Each row is a point on a landscape with many valleys, with its height.
From any point a ball rolls to the lowest of the 2 points nearest to it. It stops when none of these is lower. Distance is the straight distance between rows; heights are no part of it.
niti height 3.87: [158 174 105  77  66 151  98 147 206 105 148 134  74  95 129  94 133  66
 143 142 158 140 104]
fuge height 0.50: [149 154 181 160 149 143 164  85 140 110  90 141  96 133 129 145 131 156
 184 138 139 121 123]
Kep height 1.73: [130 100 118 138 121 141 163  57 153 107 147  85 107 123 100 120 139 170
 185 108 160 108 119]
des height 3.54: [141 158 137 108  92 149 148 172 110 113 152 110  74 139 103 128 127  97
 133 116 142 163  89]
Ridad height 2.51: [ 87  63  88 112 172 129 119  79 138 122 189 133 141 137 154 139 153 138
  92 115 117 121 163]
gati height 5.10: [ 86 149 129 151 136 134 111 141 101 133 115  59 124 122  69  89  94 149
 132  83  99  95 126]
zefuf height 4.08: [155 164 104  58  86 157  78 167 202 119 132 161  96 110 140 106 122  51
  88 150 127 148 108]
Zutub height 1.31: [120 105  90 215 142  95 104 123 105 125  73  81 155 114 117 157 163 157
 174 153 115 118 159]
kotor height 6.92: [ 95  98 136 156 161  93  91 125  82 124 156 118 147 147 138 167 130 115
 118 173  42 114 139]
pozaf height 1.56: [126 136 140  97 157  73 173 181  96 115 138 145 156 125 168 112  87 158
  61  93 190 122 128]
mup height 5.99: [151 116  93 133 117 127  95 110 111 113 117  73  85 133  52 127 141  82
 167 103 117 124 106]
samab height 2.92: [109 145 158 142 166 108 134 162  85 130 137 153 137  97 164 158 132 134
  91 136  91 143 142]
Zefof height 3.75: [184 114  49 123  88 152 124 132 152 109 127 132 107  92  97 173 180 104
 185 123 140 171 135]
Fanum height 1.70: [147 160 136 171 146 127  85  75 180 164  65 146 153 180 131 124 120 136
 143 163 136 102 138]
zetes height 1.44: [164 157 180 169 166 143 110  63 183 171  75 183 149 161 151 109 128 180
 143 172 132 116 138]
vubuf height 4.56: [ 73 119 128 142 160 131  92  99 115 126 135  64 144 161  77 103 100 146
 127 122  74  76 119]
batog height 4.40: [166 125 116 160 117 121 117 125  86 116 103 110 100 125 111 179 178 103
 204 160 117 152 127]
sar height 4.57: [132 161  94 132 100 140  89 107 166 152 102  81 117 144  65  74 122 110
 153 118 132  97 110]
pafid height 4.89: [134  98  97 163 125 101 119 145  79  91 130  97 110  93  88 166 169 115
 174 128 107 170 148]
Bag height 0.87: [ 95 114 121 157 162 141 144  90 136 112 104 106 127 101 113 106 141 183
 138  97 128 115 158]
Zare height 2.94: [128 121 109 148  83 148 176 144 134 142  85 155 168  91 176 118 147 166
 137 118 182 155 161]
tup height 6.68: [103 115 108 159 153 106  77 153  87 125 120 104 135 121  79 150 149  99
 112 139  46 127 150]
kedon height 4.04: [137 155 104 104  78 165 154 187 129 123 115 115  92 103  96 117 151 120
 134  92 160 165 115]
taki height 3.05: [149 137  60  98  97 125  92 127 173 140 145 125 104 119 103 122 149  82
  95 120 122 137 138]
tuk height 2.18: [104  53 141 133 167  98 175 117  90  82 185  96 123  95 150 153 120 181
 140 129 150 130 152]
nifun height 4.06: [100 105 103 132 137 132 112  67 137 134 148  73 132 168  77  82  99 157
 161 108 125  73 119]
velam height 1.05: [153 167 201 174 184 158 142  79 152 135  73 174 121 122 136 118 135 178
 146 148 106 122 145]
Voruf height 1.41: [121  84  77 130 121 151 158  91 158 112 145  98 132 111 109 112 145 178
 149  97 167 120 151]
Lozog height 1.40: [ 58  95 125 140 176 141 147 117 115 120 145 110 155  96 128 105 120 177
 108 106 110 124 165]
rozer height 1.97: [100 140 193 162 140  99 139 137 100 141 113 147 165 144 156 107  77 143
 140 162 105  92  95]
vemi height 3.48: [151 144 103  86 131 114 122 164 114 127 149 150 102 134 136 165 143  72
  63 108 115 153 126]
tafur height 1.22: [144 102 159 165 144 141 166  67 110 100 122 100 116 123 124 156 137 165
 201 141 134 111 121]
keri height 1.88: [ 76 117 121 100 172 122 147 154  96 123 171 103 128 104 120  95  97 167
  67  73 116 120 144]
pev height 4.19: [156 139 160  74 120 116 166 153 146 129 144 212 142 138 200 126  98 128
 104 117 204 149 106]
bogu height 5.40: [171 112 120 124  85 119 107  89 156 104 163 107 106 171 124 155 137  77
 198 168 123 107 103]
mifu height 5.63: [171 124  89 116  93 128 128 107 127  96 154  97  92 141 102 144 141  84
 183 125 136 135 100]
gop height 2.90: [100  71  73 123 132 113 100 102 121 126 182  90 136 157 113 133 131 137
 113 101 135 133 133]
luf height 1.52: [103 183 131 128 110 137 142 176 105 165  96 125 157 108 105  79  87 150
  99  95 158 130 111]
Vab height 3.08: [172 134 130 124 125 159 145 131 135 104 129 148  94 122 147 168 181 103
 151 129 115 177 130]
padid height 5.12: [147 129 112  67  83 106 107  93 200 129 172 139 110 142 134 105  95  94
 137 155 152  99  90]
nokis height 2.87: [152 156 176 117 123 148  68 112 153 155  60 134 124 182 117 138 119  72
 132 186  87  98  99]
girid height 2.27: [122  66 142 137 181 131 136  94 134 107 185 150 133 121 163 157 152 161
 111 135 112 122 164]
sarak height 1.72: [110 111 160  92 176 104 183 126 111 105 164 135 146 109 157 109  73 182
  88  72 182 114 133]
bonug height 2.54: [141  86 158 144 152 150 128  71 147 129 156 149 123 150 154 133 140 147
 148 152 102 114 146]
zeda height 4.42: [129 138 176 140 150 152 110 112 141 164 101 197 157 145 147 134 131 103
  79 160  64 136 145]
vep height 4.32: [135 132 186 110 157 130 130 100 156 151 154 198 145 148 165 109  91 123
  78 144  99 132 134]
tebo height 1.55: [119 120 192 172 183 154 149 101 133 137 112 174 136  95 153 118 155 188
 129 148  91 120 159]
ravor height 5.59: [ 93 154  93 176 133 106 103 160  89 149  92  53 147 106  59 113 125 143
 142 120  97 118 132]
Panet height 1.96: [108 149 172 164 146 157 158 138 126 141  86 174 151  87 154 114 136 167
 110 108  93 146 160]
dun height 1.85: [114 105  88 178 126 117 110 127 110 144  96 114 164 123 127 138 177 142
 133 127 121 126 166]
gafom height 2.50: [141 152 196 150 137 133 106  97 144 151  96 159 134 189 136 132 123 113
 151 181  81  98 106]
vakeg height 3.30: [162 180 138 125 114 150  67 131 160 142  55 121  99 176  92 145 154  58
 159 168  85 125 106]
bikem height 3.41: [182 158  82 116  93 157 117 144 160 120  90 152 101 112 117 158 194  87
 154 131 125 186 132]
Modob height 3.29: [105  92 103 143 114 118 128  99  97 134 145  94 164 153 126 131 119 145
 144 123 156 104 129]
zezil height 1.92: [125 163 121  84  75 141 144 185 136 157 131 136 143 132 112  78  88 126
 111  93 194 139  87]
sozer height 3.46: [154 167  65  88  76 162  90 115 221 127 141 128  84  84  98  88 148  89
 125 112 120 114 128]
zalo height 3.73: [152 178  72 132  74 163 116 165 147 141  83 124 128 120  97 117 177 103
 137 110 152 152 132]
sut height 1.93: [ 87  76 155 119 172  89 165 108 111  95 178 123 131 130 159 134  96 176
 110 111 140 103 120]
defu height 3.97: [149 135 137  79  96 120 179 168 121  97 164 116  81 135 150 141 115 112
 145 113 188 156  83]
pelus height 3.86: [168 150 132 146 127 123  79 110 126 125  80 109 100 158 105 175 172  78
 186 176 106 135 101]
nepu height 1.16: [ 87 143 110 112 122 111 136 167 109 168 119 155 193 112 143  89  99 148
  75  91 161 137 137]
Fel height 3.78: [157 139  96  47  98 119 103 192 162 126 140 150  94 133 148 149 121  66
  68 132 147 149 103]
seri height 1.98: [ 84  76 186 171 197 117 147 121 123 120 152 165 148 117 176 147 136 184
  99 152 101 120 155]
doziz height 6.38: [128 127  98 120 134 128  76 137  96 132 121  95 102 136  50 136 144  68
 122 120  71 141 124]
Komi height 2.28: [116 123  65  99  88 121 132 166 123 152 142 116 131 143 119 111 119 122
  91 101 188 126 105]
Big height 2.62: [ 86 110 151 141 173  71 136 176  92 116 142 109 171 108 177 143 107 162
  87 155  97 125 149]
Fifub height 4.82: [122 152 116 115 102 145  98  82 181 155 122 122 145 160 102  78  95 127
 133 118 131  99 116]
nukof height 4.11: [153 132 148  96 118 113 205 161 119 101 155 160 112 128 192 144 114 144
 133 116 206 149 106]
divu height 1.83: [ 83  98 109 132 151 144 155 144 111 120 121 113 126  71 128 121 150 166
  81  77 113 161 188]
Rodad height 3.23: [138 127 117 108 141 116 112 155  80 130 144 156 138 134 156 175 156  92
  90 149 109 159 136]
vibi height 2.07: [127 136 162 177 142 115  85  94 143 149  77 136 165 189 121 114 103 147
 144 171 106  75 111]
pizu height 0.79: [133 146 197 111 114 134 139 155  92 125 130 142 100 155 141 143 119  73
 130 156  97 121 101]
Berap height 2.31: [133 173 172 132 121 179 169 146 141 133  93 173 124  94 160 128 141 140
 131 120 125 159 142]
niv height 4.16: [123 171  92 158 111 144  91 133 122 149  87  93 125 134  78 108 143 116
 144 119 124 128 143]
Rilig height 5.24: [152 101 130  98  86 113 118  75 169 122 179 131 128 182 157 141 105  96
 150 161 130 109  97]
loni height 2.67: [150 103  35  74  96 104 103 160 165 138 164 123 125 145 112 130 126  95
  74  98 164 122 135]
vazit height 2.78: [127  89 113 132 103 116 176 140 114 129 134 138 164 101 168 134 125 172
 120 116 214 137 139]
repeg height 1.68: [160 117 164  99 130 112 118 142  82  99 162 128  77 151 125 166 119  62
 130 152  95 146 107]
Neta height 2.75: [146 145 156 128 106 120 151 167  67  98 153 105  72 122 114 161 126 101
 171 136 121 155  97]
ved height 2.70: [145 170 150 116 129 167 132 145 118 113 116 145 101  97 135 140 146 104
 117 110  90 162 142]
Puru height 3.64: [116 120 147 142 106 115 130  90 109 142 134  95 150 174  98 101  95 145
 166 146 151  84  89]
pero height 2.37: [ 97 105 159 156 149  97 152 157  88 141 146 114 180 117 155 122  98 159
 114 144 139 114 119]
Nepa height 4.25: [149 135 174  81 131 114 146 107 162 137 153 201 141 159 193 119  94 111
  99 139 148 131 108]
fum height 1.46: [126 155 210 131 122 112 131 154  91 138 119 159 145 156 163 149  90 102
 148 185 110 111  90]
Kis height 4.98: [134 152 133  76  94 140 117  82 206 142 168 109 127 139 109  56  66 116
 140 119 156  82  97]
Mebeg height 2.24: [124 134  76 146 124 143 113 132 111 149 109 140 137 104 114 143 170 112
 102 112  96 159 163]
Rit height 2.23: [116 116  79 139 136 129 135 169  92 123 114 143 141  63 129 163 169 131
  96  91 110 183 183]
mune height 1.47: [ 91  88 180 176 183 144 176  99 126 100 102 113 110  73 131 119 129 213
 149 117 128 102 173]
dape height 1.39: [103 144 157 122 154 109 156 199 102 154 112 168 183 103 184 116 100 160
  61 116 160 134 152]
Lolab height 2.60: [116  93  75 121  92  90 158 170  91 135 146 104 167 121 135 122 102 163
 114 102 216 127 120]

Two balls start at each pair of points below. Name the first point that both come to, or write never.
vemi, vep | pizu
tuk, nukof | never
vakeg, Vab | velam
zalo, zefuf | never
Zefof, batog | velam

Call two points neighbours if one is among the 2 nearest of the other. Go from one point of each pair to the other, from neighbour to neighbour, staying as low as possible. Name the highest point that can't be avoided.
Zutub, velam | Mebeg
Zutub, pizu | kedon
fuge, Bag | tebo
